Points, in no order, along strands that fork, close into loops and pass close to each other.
Two points are linked if the straight distance between their rows is under 49.4. Some points are linked to none.
zafa: [-49 -19   3  -2   5  -2 -10  -2  16  -9   7   0   4 -20  15  -4 -14  11
 -12  -7   7  -7   6  17  -7]
todaf: [-25 -24  -3  -6   4  -3  -5   1  -3   1  11  -9  15 -17  16   2   5  -1
  -5 -32  20   0  -4  30  -3]
Mim: [ 10   9   8 -23  -6 -13   7  -4  -2  11 -28   0 -11  20   3  -1  19   1
  23   9  18  -1  -1 -30 -16]
Razuv: [ 18  18   6   3  -6  -5   6   6   6  -2   2  25   2  -6  -6   7 -20   9
  -5  15 -12  -6  11  -7  10]
tud: [  6  -7 -10   9   2  -7  -1   5 -14  12  -5  -6  10 -33   4  -9   1  -2
 -24   4 -12  15  16  17  15]
Vemu: [ 14  22   5  -7 -11   5  -8   2   2  -6   3  -9  15  14 -16  31   4  -3
   7  18   8  -8  -6 -15 -19]
puses: [  3   3  -9  19   4  -1 -23 -18  18   0  -6  16  -2 -20 -12  -1  -3  10
  -3   0 -33  -8  14 -15  15]
Pap: [ -5 -21 -10  12   4  -4   0   2  -7  11 -12 -13  -7 -25   9 -16   4   8
 -17  12  -9  18  11   3  10]
zis: [ 31  24   3  -9  -9 -15   4  -5  -1   8 -18  10   6   0  -8  -5  20  10
   8  11  -8   1  11 -28  10]
lif: [ -8   2   3 -21  -4 -24  -2  -2  12   9 -27   5  -1 -12   9   1   9  19
   7   8   8  -7  11 -19  -3]
tomu: [  7 -15  -9  -1   7   5  -2   6  -9   8  11  -5  -6 -15   5  22 -27  11
   5  -7  20   5 -10   9 -14]
tez: [  7  -4 -12  17  14  17   1   2 -14  -2  22   2  14   2 -11  13   1 -18
  -1 -28  -8  -2 -18  21   6]
nes: [-16   4   5   2  -4  10 -15  -3  19 -16   6  -3   5   9  -3  11   3   1
   1   9  -4 -12  -2  -8 -11]
kogiz: [  5   9   4 -24   7 -12  -9 -19   5   7 -13  10   7  17  -9   5  13   3
  37 -24  24 -21  -2 -19 -14]
paz: [ 36  29   8 -22  -6 -15  13   2  -3  -2   3  19  16   6 -12  14 -12   1
  15 -10  10 -12   3  -4   2]
rus: [ 11 -17  -1  -1   4   1  18   4 -15  -1   8   2  -6   9   2 -12   5   0
   5 -24   7   3 -12  14  12]
Kel: [ 11  15   1   8 -11  18 -13   4   2  -9   0 -17   1  12 -15  23   3  -9
  -6  26 -10   8  -7 -15 -15]
dasan: [-14  -6  -8  24   6   8 -22  -5  13   3   6   5   6 -21  -1   8 -17  -7
 -19   2 -27   2  13  15   4]
Mas: [-21 -12  -6  -7   2  -7 -20  -7  -3   4  -1 -28  18 -17   5  15  17  -2
  -2  -4  17  -1  -1  10 -18]
mamet: [-24  -2   5   5  -2   3   4  21  -7   5  16  -6  -2 -14  23  -9 -33 -14
 -27  13   6  14   9  32 -12]
zabu: [  2  26  10 -12  -9   5  -4  -9  20  -5  -7   8 -16  29  -7  -5  -1   9
  19  22   1  -9   2 -40  -9]
Nisi: [ -3 -18 -14   5  11   8 -19  -9   7   5   7  -4  -8 -16  -2  24 -21  15
  11  -1  15  -5  -9  -5 -17]
fubot: [ -6   8   8  21  -7  18   0   1  18 -17   0  11 -15  26  -5 -15   6 -15
  -8   7 -37   2   2  -8  15]
boti: [  0   7   9   1   1  -5  13  -3   5  -9   0  28  -2  11  -1 -31  11   5
  -2 -10 -17  -9  11  -1  30]
dife: [ -9 -22 -11  12   8  -5  -7  -6   3   6 -14  -6 -13 -13   7 -16  10  17
  -1  -2  -7   7   3 -10  10]
rolel: [ 15   6   4 -11 -15 -10  17  16 -13   7 -12 -20   0  -6   8   3   7  -2
 -11  31   7  21   5  -2  -3]
bovef: [  9   3   4 -15   0  -9   2   2  -2  -6  14  13  24  -5  -3  18   0  -3
   7 -27  14 -18  -1  16   3]
Fak: [ -7  22  11 -21  -2  -6  -5 -16  14  -9   1  13   8  26  -8   0  15   1
  27 -12  15 -26   1 -18 -11]
vozef: [-17 -26  -5  11  20   3   2 -11   6   0   8  17 -21 -11   8 -13  -9  19
   9 -30   0  -7 -12   6  15]
nomef: [-14  -5  -1 -20   1 -16 -13  -8   2   9 -12 -13  19  -2   2  21  22   1
  14  -7  20 -11  -2  -4 -17]
tero: [-11  -8   1 -21  -7 -17  -1   3   4  11 -13  -7  -1 -21  14   8  -8  17
  -1  14  16   2  12   0 -12]
zot: [ -5   5   2  12 -10  13  14  24  -7  -2   4 -14  -2   6   5  -4 -10 -17
 -30  27 -10  21   3  14  -2]
Mukam: [ 17   1  -6   6   2  -3  -4  -8   8   8 -17  11 -27  -5  -2 -13  -6  22
  12  16 -12   3   8 -32  10]
bag: [  0  -8  -9  11  16  16 -19 -18   7  -2  15   2  -7  -2 -14  22 -10   9
  22 -16   9 -14 -16  -6 -13]
rafiz: [  1   6   1  13  -6   6  -1  -7   4 -15  -4  -1   2  17  -8 -17  31 -14
 -10   3 -24   1   4  -9  19]
sel: [ 14   4   5 -19  -7 -10   5   2 -13  10 -20 -20   2  19  -1  14  29  -6
  15   9  20   5  -8 -15 -18]
zuti: [ 15  24   3  18  -2   4  11  17  10  -2   4  29  -8   7  -9   4 -32  -5
 -11  19 -30   1   5   4  16]
rak: [-44 -23   3   1   5   0  -1   5   0  -6  12 -10   7 -16  20 -15  -3  -3
 -20 -10  12   5   1  31  -5]
Bek: [  8  -5  -7  15  -4  14 -13  -3   7  -2  -9 -17 -17   6 -10   5   8   1
   0  22 -13   9  -4 -22  -3]
Gir: [ 19   9 -11   9   2  11  12  28 -25   5  11  -5   7 -12  -4  19 -26 -14
 -16   4  -1  16 -10  18  -7]
diget: [-14  -8  13 -11   4  -1  15  -4   9 -15  16  19  -3  17   8 -11  -3   5
  15 -31  15 -17 -10  13   9]
famo: [ 13   7  -1   0  -3 -11   7   6 -13   6  -6  -1  22 -15  -3   0  15  -4
 -17   0 -14   5  13  10  18]
Genut: [-12   6  -4  17   2   5 -19   2  -9  12  11 -16  21 -34   1   5 -23 -21
 -32   7  -8  12  16  28 -12]
lodor: [ -6  -2   1  -8  -3   9   6  15 -15  -9  21 -15  18   6   7  16   3 -13
 -10  -8  17   3 -14  27 -13]
pigem: [ 17  -3 -13  11   4  11   3  12 -16   6  12  -3  -5  -9  -5  19 -24   1
  -4   3   0   8 -13   6  -5]
Kez: [  9   7  -2  21  -2  12  24  32 -10   6   4   1 -12  10   1  -2 -24 -17
 -25  27 -21  23  -1  13   9]
peko: [  3  11 -11  20   4  14  -7  17 -16  12  15 -12  17 -22  -4  13 -29 -25
 -26   8  -7  16   4  27 -15]
gebo: [ 30  13  -2  -8   3 -17   0 -15  -4  13 -16  15   9  -4  -9 -12  19   8
  20 -15  -6  -7  11 -20  16]
Fipu: [-11  -5   0   5  14   9 -16 -20   9 -11  14   8  10   7 -11  10   5   2
  17 -26   5 -21 -11   0  -4]
kon: [ -7   2   3   4   2   3  -3 -16   5 -10 -11  -1  -5  24  -5 -32  37   1
   9  -7 -10  -6  -3 -22  13]
Gomok: [-11 -10 -11  21   5   0 -26 -14  13   2  -8  -4   8 -31  -5   2   0   5
 -14   3 -25   2  15   0   2]
sukor: [-22 -20 -11  13   7  16 -22  -7  -7   0  11 -34   6 -10   2   8   7  -6
  -8  -6  10   8 -10  13 -18]
taz: [  2 -28 -14  13  15  -2   0 -15  -4   4  -8   3 -19 -11   3 -21   8  16
  12 -25  -4  -1  -6  -2  20]
Zavib: [ 23   7  -2  -6  -2  -3  13  -8   1   9 -19  11 -27  13   1 -31   3  17
  18  10  -4   5   3 -37  11]
kavaf: [  3 -12  -6 -15  -2 -12  -3   8  -8  13  -1  -6   5 -34  13  17 -25  13
  -1  -4  23   5   3  16 -12]
leg: [ -3 -12   2   7   5  11  13  10  -2  -5  10   7 -15  13   6  -8  -9   3
   0  -6   1   0 -11   7  10]
Zenos: [-22   9   9 -21  -4 -13 -12 -10  14  -6  -9   2  19   8   0   7  25   2
  11  -8   9 -21  -1 -11  -8]
mev: [ -1  -3   6 -16  11  -2  13 -18   4  -7   5  18 -15  26  -5 -23  -2   7
  31 -35  19 -16  -8   1   5]
gagiv: [ -8  12   4  -3 -14  -9   6   7 -10   2  -3 -19  23 -13   5  -4  24 -16
 -29  17  -8  11  12  18   5]
nufiz: [-11 -18  -1  -4   1  11   8   9 -12  -6  16 -20   0  14   8   9   5  -6
   2 -12  26   7 -21  17 -13]
vefu: [ 24  16   2  -6 -14 -10   8   5  -7   8 -15  -9   4  -2  -5   4  21   1
  -5  25  -4  11   6 -18   5]
togu: [-22  -5   1  12 -11  10  -1   5  -4  -3  -6 -31  -9   2   7 -14  12 -17
 -28  31 -12  23   4   9  -6]
rivub: [-32   0  12   1 -10  -1   0  12   6  -3   5  -9  -3 -12  19 -10 -21  -9
 -30  31  -3   9  17  18 -10]
Kod: [ -4 -10  -6  25  -6  20  -9   4  -1  -5  -5 -22 -16   8  -6  -3   4 -13
 -19  19 -26  21  -2  -5   1]
Kolug: [ 14  -2   5 -13   9 -10  14 -17   4  -1   0  28 -15   6  -4 -25 -10  13
  26 -29   6 -14   1  -2  19]
Vuvav: [ 18   1  -1 -12   9 -17   4 -22  -1   5  -7  23   4  -6  -7 -18   8  11
  24 -34   0 -16   8  -6  18]
Gezut: [ -5 -13  -1   0   5  15   0   0  -4  -6   8 -18 -16  24  -1   9   8  -3
  16  -3  23   0 -26  -6 -18]
piguv: [ 11   6   0 -11   0   1  -7  -8   6   6 -16  -2 -18  21  -6   8   3   6
  27  13  15  -4  -6 -34 -20]
Buk: [-10 -22 -10  17  10  11 -14  -9  -1  -1   2 -17  -3  -4   0  -1  12   3
  -1  -4  -1   5  -8   1  -3]
dudev: [-33  -2   9   1 -14   3  -3   8  13  -9  -9 -20 -10  -1  12  -9  -2  -4
 -28  39  -7  11  12   1 -13]
ruku: [-34 -13   1   7   6   2  -5  -1  20 -11   9  18  -7  -8  10  -6 -15  13
  -6  -2  -4 -12   4  11   6]
teto: [ 21   5  -2 -14  -7  -9   2   8 -18   8   2 -13  26 -11  -4  27   6  -6
   0  -4  14   4  -3   9  -8]
Pupip: [ 18  -9   1  -4   1  10  13   7 -17   0   0 -17 -18  29  -1  -1  10  -4
  11   3  15  10 -20 -11  -7]
Sir: [ -2   6   3  15   5   9   7  -8  11 -12   5  26 -19  22  -4 -27  -2   3
   3  -1 -22  -8  -1 -11  18]
Devi: [-16   0   1   9  -4   5 -10  -2   2  -8   7 -15  20  -3  -4   2  20 -17
 -20   4 -12   4   5  17   3]
vako: [-23  -8   7   0   4  -8   6  -2  12 -11   2  18   4  -5  11 -16   6   9
  -6 -14  -8 -13   4   9  21]
lirit: [ 23  20   2  -7   2   9  -5 -10  -4   0  -2  -7  -3  27 -18  14   9  -3
  24   5  13  -8 -12 -29 -17]
mese: [ 15  21  12 -18   0  -5  10  -5   2 -13  18  24  15  19 -13   6  -5  -5
  19 -23  13 -23  -1   5   3]
getuk: [  7  -4   3 -21  -7 -17   5   6 -10   1   4  -4  25 -15   8  13   5  -4
   2 -19  16  -3   2  21   1]
dimuk: [ -5  -2  -5   7   4   9   2  11  -9  -4  22  -2  23  -4   0  12  -5 -14
 -12 -18   1   1  -7  31   0]
Pinuk: [ 13   4  -8   7   5  -8 -18 -18  14   7 -14  20 -11 -17  -9  -5  -4  25
  13   4 -17 -10  11 -32   7]
lol: [  3  23  14  -3 -13   5   0  -5  22 -12  -6  19 -12  16  -2 -13   2   8
   5  23 -15  -4   8 -30   2]
sugis: [  6  11  11 -39 -11 -39   9  -1   9  14 -35  11   7  -3  11  12  10  10
  19   0  18  -7   9 -15 -13]
nar: [ 13   8   3  20   6   6  23  15   0   1   7  31 -21  15  -2 -10 -28  -4
  -8   6 -27   3  -3   7  22]
kuz: [ 27   7   5 -26  -9 -12   8   6 -10   7  -8  -8  14   8  -3  26   8  -5
  17  -4  25   0  -7  -4 -13]
nipa: [ -3  -1   4  -8  -8  -8  18  25 -11   7   7   4  -2 -22  21  -2 -33  -2
 -23  14   7  15  12  28   1]
Rif: [ 25 -13  -3   5   6   5  19  -4 -22   4   0  -6 -23  19  -5 -20  11  -1
  15 -14   6   8 -16  -6  15]
sugav: [ 14   6  -1  12   3   8  31  31 -11   4  13  16 -11  12   2  -2 -30 -13
 -12   0 -13  10  -9  23  17]
Gipig: [  7   2   5  -4  -4   3  10 -10   0  -2 -14   2 -20  28   0 -32  19   6
  12   4  -5   1   0 -28  11]
dovor: [-23   2  -4  16   3   9 -29  -5  14  -4  16  -6  18 -26  -4  16 -20 -16
 -21   3 -12  -1  14  21 -12]

A tip is a point with one link. Name the tips that can be reached along the links from each point below, in the order of the rows.
piguv | Razuv, paz, lol, nipa
puses | todaf, Fipu, sugis
nufiz | tez, leg
tud | kogiz, vozef, Devi

A fork is a point with three links, a tip a point with one. Leave the first point through the second and follow the links. Name the first fork or tip that comes.
boti; Sir | tomu
rafiz; fubot | todaf
tez; dimuk | leg
piguv; Mim | paz
paz; mese | piguv
diget; mev | rolel
